Points on a hilly landscape, in no order, each with its height.
A ball rolls from a point to whichever of its 2 nearest points has the largest drop for the distance, and stops where none of them is lower. Distance is the straight distance between rows; heights are no part of it.
z298 h=204: [132  87 115  64 109  92 100 105  88 125 113 128  80  97  86  94 114 117
 109  81 116  82 106 124  81 113 105 104 105 120 107  99 121  78 110 105
  99  79]
z476 h=599: [102 123  96  76  91 150 102 126 128 111 124 115 119  94 123 104 118 103
 146  90 116 124 108 107  86  83 124  95  67  95  89  96  97  79  95  49
  98 107]
z102 h=259: [103  97 103 116  80 116 138 105 118 101  75  80  92  79  91 118 105 104
  87  89  95 137  85  98  85  98  89 114  80  97  96  78 129 115  95 110
  90  83]
z351 h=288: [ 70 111  82 148 100  83  79  91  98  76  96  94 110  95  98  85  94  96
  77 121  95  80  97  89 108  90  97  78 118  92 117 114  87 110  84 130
 108  99]
z169 h=431: [ 84  89  78 148  96  94 137 103 125  67  64  65 103 103  93 119  89  83
  78 106  55 135 107  90  74  87  86 115 111  67  98  66 105 121  96 143
  98  85]
z909 h=77: [ 97 122  91 121 102 117 122 120 113  69  89  95  80 104 123 117  80  88
 128 108 128 109  83  99  74  86 129 101 113  87  90  87 148  91  82 122
  92  39]
z760 h=536: [ 55  91 122  71  82 133 108 118 117  71 115  85 126  70 112 101 123 113
 114  60  86 119 133 104 101 103 115  89  72 121  91  89  89 120 107  64
  82 125]
z868 h=333: [ 67  60 140  93 116  73  92  89 108  40  72  77 117  67 102  94 115 109
  91  54  69  96 128 102 112 101 101  73 121 126 123  93  74 127 104 108
 107 132]
z513 h=586: [ 86 128 100  78  76 149 100 119 111 100 135 116 135  91 128 105 115 109
 148  93 120 115 116  88  94  76 132  98  61 111  86  98  84  90  99  33
 104 124]
z295 h=345: [105 101  94 157  80  84 115  96  97 110  87  94  88  74  88  97 106 100
  73  92 118 110 102  96  76  96 110  82 108  91 114  94 127 111  95 144
 112  76]
z592 h=293: [139  79  89 159 125  68 116  66 110  97  88  86  96  92  91 108  93  99
  64  95  83 102 106  93  91 102  87  92 125  78 118  86  99 118  94 158
 100  67]
z345 h=674: [130 103  90 114 106  83  98  95  92 105  98 109  74 106  97 102  86 101
  97 101 114  99  71 106 101 101  90 110 108  94 104 103 120 100  92 128
 101  68]
z521 h=168: [ 72 118 108 123  95 118 105 113 110  58  89  98  85  96 115 102  86  94
 117 104 123 105  99  96  79  94 120  85 111 100  97  93 129  98  86 119
 100  58]
z78 h=400: [ 68 110 101  98 111 114 102 124 124  56  71  89  92 103 120 118  76 109
 121 106  93 110  82 101 118  92  98 114  94 100  89  93 107 111  83 100
  82  77]
z784 h=385: [106  76  96 101 120  74 120  64 100 115  85  74 126  93  80  98 115  95
  46 100  66 103 116  74 138 103  75  86 120 104 119  99  68 129  93 124
  88 138]
z48 h=416: [106 143  71  97  87 106  73 109 106 137 109 117 104 132 110  86  80  81
 146 157 114  84  71  79 109  80 101 109  74  87  82 125  87  90  93  61
 112 121]
z42 h=316: [ 81  87 136  92  98 114 129 107 124  61  70  78 104  62 101 115 115 110
  90  59  84 125 113 112  96 106 120  96  92 116 110  77 119 121  96 104
  88  88]
z916 h=169: [110 115  91 131  78 122 144 125 116  95  91  95  83  82 108 117  89  79
 114 107 122 127  83 100  64  83 118  96  98  83  92  84 149  96  84 120
  94  54]
z13 h=158: [101 115  81 105 117  84  96  80  83 109 102  90 109 133  88  86  84  94
  68 148  79  82 104  86 153 101  74  95 108  82 104 112  64 106  87 115
  93 121]
z924 h=399: [135  67 137  45 126  81  93 110  88 101 108 121  90 108  84 134  79 110
 109 100 105  84  91 129  94 132  92 138 102 105 109 102 111  59 115  82
  55 111]
z721 h=234: [ 95  76 108  81 131  79  76  89  82  82  99  91 104 121  96  96  86 100
  86 106  79  86 101  92 148 102  80 101 116  99 110 122  45 112  95  97
  81 149]
z403 h=423: [ 84  98  86 143 110  94 124 106 123  39  53  77  86 101 107 126  70  96
  90 110  66 118  95  91  94  94  90 125 117  75  98  68 111 119  88 129
  86  66]
z220 h=398: [ 47  88 115  98  67 118 134 118 120  79  69  78 111  62  84 103 114  95
  90  69  70 141 117 105 102 103  97  97  74 113 101  88 103 125  98  80
  91 129]
z528 h=498: [145 119  78 110  86  89  88  78  93 174 101 121  79 109  74  61  89  85
  71 121 125  86  84  90  93 101 112  88  81  98  94 141 110 100 108 110
 117 103]
z99 h=659: [119 103 108 104 112 118  94 105 101  91 105 105  78 108 109 100 105 106
 121  91 131  97  96 124  64  93 124  95 125 106 110  91 143  71  96 121
 114  34]
z488 h=440: [ 82  94  71 132  88 101 134  92 115  87  75  58 111 100  90 111 103  76
  63 108  65 151 109  92  96  91  77 113  99  70  98  65  98 119  94 134
  95 112]
z435 h=448: [ 91 119  99  76 103 120  73 116 107 103 134 124 110 125 124 106  81 112
 154 112 115  91  94  84 123  87 103 109  75  99  78 102  82  90  87  48
 102 110]
z461 h=410: [ 66  92 100 105 106  92 102  77 101 109  85  73 137  93  82  85 122  87
  59 100  68 108 122  86 139 101  75  79 107 116 113 108  58 122  94 110
  96 153]
z307 h=97: [ 73  93 118 104 112 119  65 100  90  51 120  92  94 121 137  97 102 111
 133  86 109  82 117 116  67 101 121  90 136 114  98  94 111  83 103  94
 113  51]
z136 h=257: [132 142  56 112 100 101 117 106 100 137  80  94  96 143 100 113  82  74
 125 152 109 110  62  95 128  90  73 130  74  66  74 109 111  86 112  93
  98  87]
z484 h=371: [107  56  96 102 142  52  66  71  76  62 100  99 109 101  90  88 101  93
  65  86  88  69 116  99 112 106  86  88 153 110 131 119  75 105  94 150
 103 122]
z748 h=224: [136 120  74 103 106  98 113  99  97 137  80  96  94 119  91 108  85  92
  90 129 105 112  72  93 124  98  73 113  85  82  78 114  97 107 108 103
  89  95]
z125 h=631: [119 111  96  79 111 141 101 123 115 100 107 114  97  98 122 117 104 110
 144  80 119 127  97 125  62  83 122  99  93  90 101  97 134  70  92  89
 107  56]
z848 h=271: [ 92 108 107  82  91 132  86 104 108 105 141 117 110  87 119  93 123 108
 127  73 124  99 122 107  76 104 127  87  96 121  97 103 104  88 115  75
 111  96]
z211 h=432: [ 89 135  78  91  87 118  84 117 112 116 114 108 111 118 115  96  83  88
 158 138 123  94  79  81 106  82 102 108  72  90  81 103  85  87  90  54
 104 119]
z897 h=274: [ 87  55 136  60 132  79  91  99  92  37  90 103  94 102 115 117  93 120
 102  73  77  84 102 114 124 116  88 115 118 111 110  93  75  99 102  87
  84 127]
z870 h=318: [124  86 104 159 101  72 110  90 106  80  79  87  88  90  94 105  97 110
  65  80 108  99 104  97  76  99 106  92 123  86 119  87 120 116  96 155
 110  52]
z653 h=277: [ 80  95 102 134  59 105 132 104 100 117  87  84 104  54  69  98 119  81
  67  81  97 137 109 104  86  94  97  93  90 107 110  98 114 119 100 121
 107 116]
z758 h=319: [132  71 116  90 119  83 128  74  98  91  74  84 101  94  88 128 108 104
  68  79  67 120  91  95 130 108  76 117 105  88 112  96  84 125 104 107
  76 128]
z807 h=263: [139 109  75 148 113  80 116  66 100 127  98  94  90 105  92  94  93  95
  51 127  93  94  98  94  93 101  83  85 111  66 104  93  96 115  93 153
 106  79]
z962 h=500: [147 121 104  80  81 115 114 114 123 163 101 120  95  94  86  91 103 100
 127  97 131 115  91 105  97  88 100 102  59 104  92 104 130  80  91  80
 109  97]
z503 h=401: [111 133  73  97 107 105  70 107  96 132 111 123  91 146  99  90  70  91
 126 150 119  78  72  83 129  85  87 106  88  83  77 137  88  87 100  83
 101 111]
z711 h=218: [101 102  77 128 134  79 110  77  94  80  90  84 117 121 104 110  81  99
  71 134  69  84  98  85 145 102  75  99 121  74 108  92  72 112  86 132
  96  88]
z844 h=248: [ 89  90  87 117 125  86 107  77  92  74  72  80 112 108 103 108  91 101
  74 112  62 100  97  92 137  96  78 104 116  93 120  91  76 122  84 124
  92 102]
z651 h=225: [103 114  80 137  69 103 154 114 112 115  77  79  86  84  94 116  92  71
  94 111 102 134  78 100  67  90  92 111  95  73  83  77 138 112 101 118
 102  77]
z244 h=303: [ 92 147  48 118  62 102 126 117  91 119  96  96  99 112 104 102  86  46
 119 144 111 108  60  95  86  88  95 106  95  67  85 102 114  97 101 101
 118  93]
z193 h=340: [ 72  79 130 113 103  88 115 103 119  46  57  76 105  66  92 110 106 110
  81  61  76 118 118 100  96 106 108  93 106 117 118  74 109 126  98 115
  95  98]
z443 h=351: [106  80  92 107 139  58  61  75  71  72 113 109  99 121  94  83  90 101
  73 106  88  59 106  92 125 100  90  79 139 101 126 125  64 103  86 146
 102 121]
z319 h=185: [ 66  81 136 105  99 102  69  98  80  38 122  88 108 111 134  91 112 122
 114  80  95  66 141 110  68 108 120  84 145 120 105  98  95  92 108  96
 117  73]
z390 h=409: [129  59 131  40 128  94 110 117  94  78  92 104  86 107  95 145  88 112
 105  86 100  98  80 127 114 124  91 145 110  93 106  92 108  79 112  84
  60 105]
z306 h=236: [ 56 104 106 131  92 108 103 116 110  40  93  91  83  99 109  94  80  81
 112 115 118  89 116 100  78  82 136  79 130  87  99  97 108 106  81 123
 106  59]
z130 h=421: [ 76 124  79 123  48 110  81 103 100 131 132 120 100  85 111  79  99  56
 128 149 127  91  91  75  77  98 136  74  93 103  93 113  90  97  97  83
 121 130]
z736 h=167: [102 130  62 131  94  95  81  88  94 121 100 112  88 121  96  79  81  86
  88 141 116  82  76  93 108 103  99  84 102  80 100 124  92 100  98 125
 111  87]
z504 h=535: [110 138  76  89  68 117 105 117 118 156  94  96 110 109  77  87 102  77
 133 128 116 103  85  90 106  84  95 104  55  89  81 121 100  97 103  61
 104 137]
z52 h=251: [120  82  93  65 131 119  82 111  84  97 123 132  90 106 126 128 105 132
 142  96 105  81 125 131  61  90 112 108 116 111 105 104 120  58 120  65
  93  58]
z140 h=380: [ 61 119  86 114  50 123 113 120 112 125 120 104  93  72  92  91 106  52
 126 131 120 104  87  95  72  92 127  81  93 104  91 107 110 104  94  83
 115 122]
z616 h=348: [ 96 102 115  86  81 136  92 110 103 124 131 113 118  65 106  88 137 108
 110  55 126 111 134 118  65 106 133  71  90 122  97 103 110  87 123  81
 113  99]
z342 h=179: [ 96  88 110  79 121 122  76 100  90  72 115 106  92 107 125 105 110 122
 134  83 106  83 119 130  66 100 111  93 128 111 101 102 122  73 115  87
 106  59]
z836 h=382: [ 87 116  80  92 106  93  54 100  91 103 129 132  92 148 117  84  72  98
 127 135 106  67  78  78 138  94  90 110  97  95  77 127  70 101  94  76
 103 116]
z349 h=413: [ 57 103 110 104 126  95  82 120 109  39  82  93  90 109 126 106  77 111
 119 105  84  91  90  97 128  97  99 107 111  92  92  88  93 110  84 101
  97  79]
z243 h=372: [115  74 126  77 136  69  64  93  53  86 120 128  76 104 103 101  82 117
 103 106 103  51 111 111  85 130  93 116 123 108 120 108  93  62 110 110
  76 112]
z172 h=481: [ 83 131  68 130  86  85 120  71  92 121 107  80 141 117  87  74 112  63
  57 147  82 102 104  84 120 105  85  84 100  79  96  96  75  99  88 137
 131 132]
z976 h=294: [ 82  80 118  73 120  91  80 107  91  67 105 107  92 104 108 102  97 118
 110  81  87  89  91 108 126 107  86 106 102 111  97 100  83 113  97  88
  90 108]
z106 h=349: [156 115  90 101  91 111 131 112 118 142  88 109  78  98 103 128  91 101
 118 100 127 126  72 103  89  96  90 113  72  86  89  89 144  95  91 111
  97  62]
z492 h=561: [ 65 111 103 101  69 113  83 103 110 116 127 112 115  89 101  76 108  97
 117 104 111  97 108  79 104  96 107  85  76 118  87 106  76 116 109  65
 106 141]
z361 h=560: [123 110 110  68  85 112  81 113 113 144 131 117 120 114  82  80  96 107
 133 107 112  95 103  81 117  83 101 113  59 110  69 120  83  95 111  44
 105 147]
z512 h=465: [114 100 106  52 112 116  76 123  85 103 146 137 116 135 120 112  89 120
 142 112 111  83 105 100 119  78 105 128  91 112  78  99  79  71 100  37
 100 116]
z232 h=352: [ 98  81 114  90 127  62  64  98  67  76 112 115  77 111  99  92  89 112
  98  95 102  65  94 113  96 113  96 105 134 108 116 109  93  98  94 118
 106  91]
z92 h=92: [122  63 133  57 101  99 102 105  94 122 115 114  94  72  89  90 127 120
  92  55 107  89 115 135  81 121 108  93 108 125 102  92 109  91 122  96
  88 101]
z943 h=306: [135  86  91  57 118 119  76 102  70 115 140 137 101 105 118 123 104 133
 129 102 102  65 137 120  55  92 115 104 106 127 103 111 107  59 119  58
  85  87]
z252 h=411: [ 59  85 107 115  74 107 142 110 120  83  60  75 109  62  80 114 108  96
  74  73  58 152 115 106  93  97  93 113  87 107 102  72 115 130  97 103
  95 120]
z288 h=315: [ 95  81 111  62 126  90  73 111  85  82 121 121  88 126 117 110  84 110
 130 100  97  81  95 107 119 109  91 113 108 106  85 101  89  85 104  85
  95 105]
z533 h=309: [170  96 101  63 107 111 126 120 109 139 103 123  81 112  91 131 102 112
 120  88 123 122  82 123  99  90  99 132  80 100 104  95 136  81  96  96
  99  64]
z825 h=575: [106 103 119  61  83 122 101 125 123 133 110  97 125  93  95  96 111 116
 137  81 107 110 108  99 119  92  97 106  57 107  79 102  95  97 106  49
  98 134]
z219 h=449: [105 137  70 117  68 102  80  99 109 161 116 123  92 108 107  76  85  64
 130 141 137  83  74  77  77  90 126  83  82  91  93 123  99  91  96  85
 126 114]
z974 h=178: [ 95 114  81 114  88 103 111  98 100 127  81  85 102 100  85  94 102  94
  84 107  94 113  90 102 118 101  77 100  84  93  99 110  95 110 111 104
  98 108]
z534 h=384: [107 103 120 134  68 103 118 102 104 125 105 105  88  65  81  90 117  97
  81  77 133 116 107 106  74 104 118  73  99 111 107 102 133 101 101 125
 108  80]
z275 h=646: [106 107 103 105 106 136 106 112 110  81 106 103  93  91 124 110 101  98
 134  81 133 120 108 127  50  88 140  90 109 100 101 101 142  76 103 107
 112  42]
z398 h=70: [ 85 120  92 114  87  98  67 104  99 110 112 117  84 107 102  82  90  93
 113 113 128  80  87  97  96 103 109  82  98  97  98 118 100 100  90 108
 113  90]
z387 h=388: [ 87  93 109 119 124  74  82 106  96  38  88  96  80 116 122  97  82 118
 103  94 105  80 103 108  93 102 110  98 144  95 116  94 114  95  83 130
 111  44]
z226 h=497: [ 62  96 105  62 116 121  69 107  78  53 131 114 133 119 151 106 105 124
 133  84  93  69 119  96 116  98 113 107 112 131  83  90  82  84 109  55
 100  96]
z956 h=265: [156  82 111  56 109 102 118 110  95 142 106 127  79 100  78 117 106 114
 106  82 121 101  94 127  91 106 101 119  94 113 104  97 132  73 103 105
  89  73]
z77 h=222: [127 135  63 147  96  93 111  78  87 137  98 101  94 118  97  91  82  76
  68 152 102  88  75  96  97  98  83  91 100  65  95 105  99  96 104 135
 104  80]
z301 h=523: [ 54  97 108  67  92 143  98 120 113  63 129  94 136  80 133 106 119 121
 126  59  93 115 131 100 101  98 126  97  76 120  82  93  81 104 104  47
  91 109]
z539 h=386: [108 101 101  90 106 105 117 117 114  90  76 100  80 109 105 128  80 109
 116 106  99 119  74 102 120  94  89 121  84  93  88  96 120 108  92  96
  85  73]
z891 h=358: [ 45  80 126 114  98  89  98 102 109  50  75  77 120  64  91  99 118  98
  79  61  72 109 132  99 103 100 103  74 102 122 125  86  90 129  99 109
 106 131]
z289 h=546: [ 93 125  86  96  73 114  81 101 111 146 111  95 112 112  85  70 101  90
 120 124 105  95  94  79 114  97 103 107  64 110  80 124  85 106 116  59
 106 148]
z604 h=482: [ 89 108  92  65 124 123  64 110  83  74 146 129 125 132 142 118  98 128
 148 102 109  79 108 104 101  82 114 112 108 111  84  96  90  66 103  48
 105  89]
z741 h=276: [ 99  87 124  54  89 129 102 112 115 120 122 100 128  69 108  93 145 118
 111  42 100 113 140 122  87 113 123  84  79 125  91  93  97  98 125  64
  97 112]
z359 h=538: [100 133  81 122  63 108 105  81  95 176 100  95 103  91  67  56 110  75
  68 117 118 103  96  83  94 105 110  84  77  98  98 134  96 102 117 102
 113 135]
z382 h=519: [101 134  77 113  77  99 102  71  92 161 109  93 110 115  77  53 104  71
  60 146 103  87  95  80 115 104 110  84  90  90  98 127  78  96 104 105
 112 139]
z985 h=424: [120 118 106 112  77 107 111 104 110 140 107 116  86  77  91  97 104  96
  99  91 135 112  81  99  75 102 113  82  85 104  98 110 138  94  94 119
 108  76]
z981 h=291: [ 53  95 123  98  95  98  66 100  88  66 132 109 115  97 116  82 113 117
 104  77  96  77 122  89 110 107 107  88 102 123  96 104  69 114 103  75
 115 118]
z659 h=359: [108  92  87 116  97  77 129  62 111 135  89  68 128  97  75  92 123  86
  40 112  70 107 120  78 122 108  68  86 109  90 113  75  81 123  93 138
 109 129]
z762 h=501: [104 135  80 131  89  88 111  69  93 145 110  94 118 118  76  61 105  76
  48 154  95  87  97  80 119 106  94  84  99  81 100 113  79  94  91 130
 124 125]
z83 h=281: [ 97 142  54 116  83 106 117 108  97 117  87  88 104 128 112 112  83  67
 120 146 103 104  64  92 103  91  84 112  81  62  81 100 110  89 101  97
 101  83]
z857 h=429: [ 92  97  90 100 100 107 139  93 111 100  62  55 112 114  90 126 106  89
  78 104  53 145  90  93 133 102  67 143  85  75  90  73  91 121 105  87
  80 114]
z224 h=322: [ 72  95 107  94 104  84  58  86  76  86 132 117 101 108 105  68 103 112
  94  93  95  66 116  83 114 100  96  88 106 119  97 118  52 113 108  82
 111 132]
z280 h=422: [ 71  96  93 106  80 110 144 108 118  82  58  64 109  90  88 120 106  93
  77  90  59 147  93  88 114 102  80 134  81  94  92  75  98 122 101  90
  86 113]
z24 h=364: [ 89 112  86  96 106  96  58  89  89 117 131 109 106 141  93  71  84  99
 110 133  95  82  95  72 140  87  84 105  92 101  75 135  49 106 107  67
  91 146]
z599 h=191: [ 69 113 113 126 103 105  66 106  92  37 115  91  91 118 132  93  91  98
 122 102 131  78 120 105  68 100 135  81 139  98 107 100 105  93  92 116
 119  47]
z960 h=450: [137  58 124 103 112  60 101  81  80  87  89 109  84  76  80  95 107 114
  68  64 102  88 110 121  79 115  97  96 141 115 137  94 115  96 102 134
 109  86]
z517 h=282: [141  95 106 100  86 107 144  96 119 129  68  79  85  77  86 123 107 110
  89  83  98 140  79 102 102 110  78 125  66  96  95  88 122 121 110  95
  85  90]
z795 h=344: [ 74  96 106  92 107  92  58  90  80  99 126 109 113 117  96  73 101 105
  96 101  85  71 112  70 141  96  91  95  95 110  93 125  33 123 106  64
  93 157]
z473 h=258: [ 99  53 130  65 138  72  84  88  79  53  88  98 100 103  96 111  89 108
  82  77  79  92 102 109 140 120  82 117 120 103 114 111  61  97 102  99
  78 157]
z221 h=339: [117  85 114  48 135  92  86 125  89  89 126 132  93 137 110 133  65 114
 141 114 102  83  90 118 104 100  89 139 104 103  97  96  99  60 103  70
  71  92]
z347 h=428: [122  57 140  68 115  87 117  91  96  65  76  92  85  76 104 118 118 123
  87  63  88 100 104 134  85 121 106 114 129 114 116  82 124  97 105 112
  95  83]
z112 h=370: [142 100  93 102  99 105 133 102 124 114  73  96  75 115 112 144  84 105
 107 110 102 128  67  99 103 103  77 134  77  77  87  79 136 108 104 104
  79  61]
z438 h=439: [136  59 120  93 119  71 113  87  77  82  85 109  81  85  87 111 104 115
  75  73  91  93  92 114  98 125  93 127 129 105 123  95 108  97 102 122
  92  98]
z7 h=461: [ 78 136  60 117  72  97 126  92  97 117  94  70 125 116  94  87 107  60
  66 130  77 127  89  88 126 102  87 105  87  69  91  90  85 103  96 116
 112 126]
z502 h=338: [ 83 138  63 102  59 118 119 130 107 130 102 101  99  94 101 103  97  49
 149 143 120 115  69 101  78  80 121  93  96  85  95  99 120  98  85  78
 120 107]
z790 h=473: [127 130  81 106  84  96  78 100 106 165 113 125  85 115  92  71  90  83
 107 127 137  83  75  91  90  94 123  92  76  97  88 131 109  93  93  91
 120 108]
z354 h=396: [122  85 113  84 126  85  64  97  62  91 128 129  61 111 105 101  89 115
 114 122 118  52 116 124  60 115 102 100 141 111 109 111 123  69 106 112
  96  57]
z635 h=379: [ 46  79 128 101  79 107 115 104 118  77  74  76 121  48  82  96 118 105
  81  64  65 122 125 104 113 104  96  74  90 115 116  88  88 124 102  92
  98 141]
z71 h=369: [ 92  88 109 111 121  69  63 103  83  64 108 109  78 121 112  89  87 113
 106 107 107  64 102 110  94 106 102  99 142  96 111 102 102  91  89 126
 113  59]
z263 h=304: [ 76  61 110  97 134  70  93  77 113  36  65  76 120  84 101 108 104 105
  75  77  66  83 117  92 133  97  86  88 125 118 121  94  71 132  92 122
  96 133]
z568 h=172: [ 81 113 104  94 103 104  69 102  95  93 135 117  93 110 123  87 103 111
 131  95 118  80 102  93  91 100 112  90 100 111  89 100  97  93  97  86
 112  91]
z297 h=436: [119 104  86  89 108 102 136  90 106 117  70  61 109 120  85 127 106  95
  87 125  66 146  87  86 146  99  63 146  85  74  80  87  87 110 119  83
  77 113]
z399 h=509: [ 62  98 108  62 103 135  82 116  98  59 135 106 135 102 147 108 110 121
 134  70  92  96 125  99 114  96 115 106  86 127  76  88  84  91 113  45
  98 104]
z264 h=572: [ 58 113 107  86  77 131  86 106 111  99 132 105 130  89 116  96 110 102
 132  95 110  95 113  77 102  95 111  94  73 121  79  97  81 104  97  45
 104 137]
z4 h=275: [ 62  79  94 122 127  87 101  86 109  52  55  69 121  97 101 112  96  95
  68  96  56 100 104  85 134  93  84  94 116 102 119  84  80 126  89 125
  85 114]
z756 h=669: [129 102  96 117 110  89  94 101  90 104 102 116  65 114 100 102  91 108
 104 101 132  84  77 111  82 104 105 108 125  94 103  95 136  86  91 135
 110  40]
z941 h=412: [102  80  95 140 133  76 101  90 116  40  61  80 102 105 104 127  82 105
  82  95  65  99 100  91 102  94  94 111 128  85 113  73 101 126  84 141
  90  68]
z210 h=524: [121 134  79  91  78 112 117 111 112 149  85  96 101 105  78  94  97  92
 119 115 124 118  71  92 102  92  84 109  58  94  83 112 121  96 107  82
 102 113]
z542 h=517: [129 113  95 119  87  83  90  83  97 170 109 128  75  93  75  57 108  96
  65  98 131  94  91  92  80 104 119  80  87 106 103 131 117  96 110 121
 124 105]
z917 h=202: [102 102  98  85 128  80 102  80  80  97  93  80 112 131  79  95  91 101
  74 136  66  96 100  83 167 104  72 108 106  90 100 112  53 115  95 105
  79 145]
z806 h=516: [115 105 119 122  67  88  98  91  96 168 103 118  89  65  74  56 122  98
  61  77 125 102 106 101  77 111 119  70  87 120 113 126 115 105 116 120
 126 115]
z701 h=356: [123  88 109  65 127 100  62  99  56  99 143 146  87 112 117 116  91 124
 126 120 112  45 132 109  58 108 106  98 120 122  97 111 108  65 114  78
  79  76]
z410 h=387: [133  75 137  67 143  68  67  97  69 104 101 129  79 116  89 124  71 112
  98 111 106  61 104 112  87 143  93 130 113 102 110 106 104  49 119  89
  51 112]
z441 h=196: [105  66 132  48  95 113 108 108 106 107 106  91 112  72 106  95 145 126
  97  40  93 104 130 138  91 126 115  88  99 125  99  92 105  94 121  79
  89 112]
z157 h=489: [130  82 121 116  93  75 105  82  89 145  97 116  82  68  66  69 120 110
  48  63 106 106 109 101  88 110 103  78 102 122 120 121 108 113 107 136
 120 112]
z194 h=244: [ 67  87 132  88 103  99  68  97  78  55 137 102 111  98 130  85 122 128
 100  74  94  57 127  99  87 109 113  86 131 134 106  93  83  96 116  83
 116  94]
z815 h=301: [145  77 109 112  99  92 138  75 111 124  69  85  89  83  77 119 112 105
  68  82  77 138  89  97 106 110  77 117  87  88 107  86 104 129 107 111
  79 102]
z934 h=311: [104  97  98 135  72  99 127  85 103 149  82  82 104  67  69  87 129  91
  45  83  90 134 113  88  93 104  89  85  85 104 115  95 107 119 114 124
 107 127]
z110 h=320: [ 95 102  94 128 119  76  68  87  89  88 106 105  96 105  93  78  94 101
  84 109 100  80  99  90 110  97  95  78 126  96 116 120  77 108  90 126
 116  96]
z235 h=237: [ 70 127  65 150  84  94  89  84  90 103 110 101 114 105  99  78  92  66
  75 148  98  82  91  94 100  98 104  79 119  81 105 120  80  96  88 125
 118 106]
z404 h=228: [ 73 103 108 108  84 104 110 106 105 108  92  84  95  74  84  89 108 102
  84  88 102 113  93 100 100 107  92  84  81 109 104 103 104 116 102 101
  95 114]
z33 h=616: [102 117  80  89  95 150 101 128 112  89 117 122 109  91 131 115 106 106
 159  90 126 127 103 120  55  72 142  87  80  82  98 100 106  72 101  59
 115  79]
z181 h=402: [115  81 106 124 128  65  97  94 100  43  76  92  85 106 107 120  84 113
  86  87  85  92  91 101  99 101  99 115 138  90 119  82 110 115  83 138
 106  55]
z600 h=471: [151 121  94  90  89 124 110 114 114 166 106 134  83 101  94  92 105  98
 118 100 144 111  89 109  75  88 119  90  71  99 101 108 140  77  87  99
 113  84]
z269 h=335: [106 101  81 133  81  96 127  79 106 138  87  66 121  88  79  97 127  85
  48 100  71 135 116  91  96 102  76  88  98  90 113  81  95 119  99 135
 107 124]
z645 h=468: [131  74 136 102  93  76 104  89  89 121  97 111  91  62  72  78 130 115
  68  48 105  96 115 114  80 116 105  76 116 126 128  96 112 107 110 132
 121  97]
z947 h=417: [123  51 136  46 132  92 116 102  90  59  82 108  83  88  98 135 104 126
 101  81  89  89  92 135  96 128  94 131 123 101 113  87 118  75 112 102
  70  94]
z353 h=585: [106 107 108  69  92 122 110 122 129 124  96  99 104 106  99 107  95 106
 135  93 111 110  95 104 119  96  92 110  62 106  90 101 101  96  96  64
  90 112]
z74 h=286: [ 93  98 119  97  94 117 131 111 118  81  79  79  91  74  98 112 106 110
 103  71  97 129  97 114  95 104 104 103  84 113  99  84 129 113  90 102
  86  75]
z131 h=451: [ 77 114  59 124  82 102 136  92 107  88  85  62 121 124  98 107 104  70
  68 118  70 142  97  93 113  95  79 114  89  71  82  75  84 111  93 121
 113 116]

Where does a ball stop that starts at each point below?
z301 -> z307
z345 -> z92
z857 -> z13
z78 -> z92
z130 -> z974
z221 -> z13
z784 -> z974
z762 -> z232

Call two points neighbours if one is among the 2 nearest of the other. Go from one point of each pair to the other, from neighbour to neighbour, staying as low as possible. Name the highest point that can't be avoided.
z232, z909 -> z354
z307, z13 -> z891
z398, z92 -> z616
z909, z974 -> z784
z909, z307 -> z306
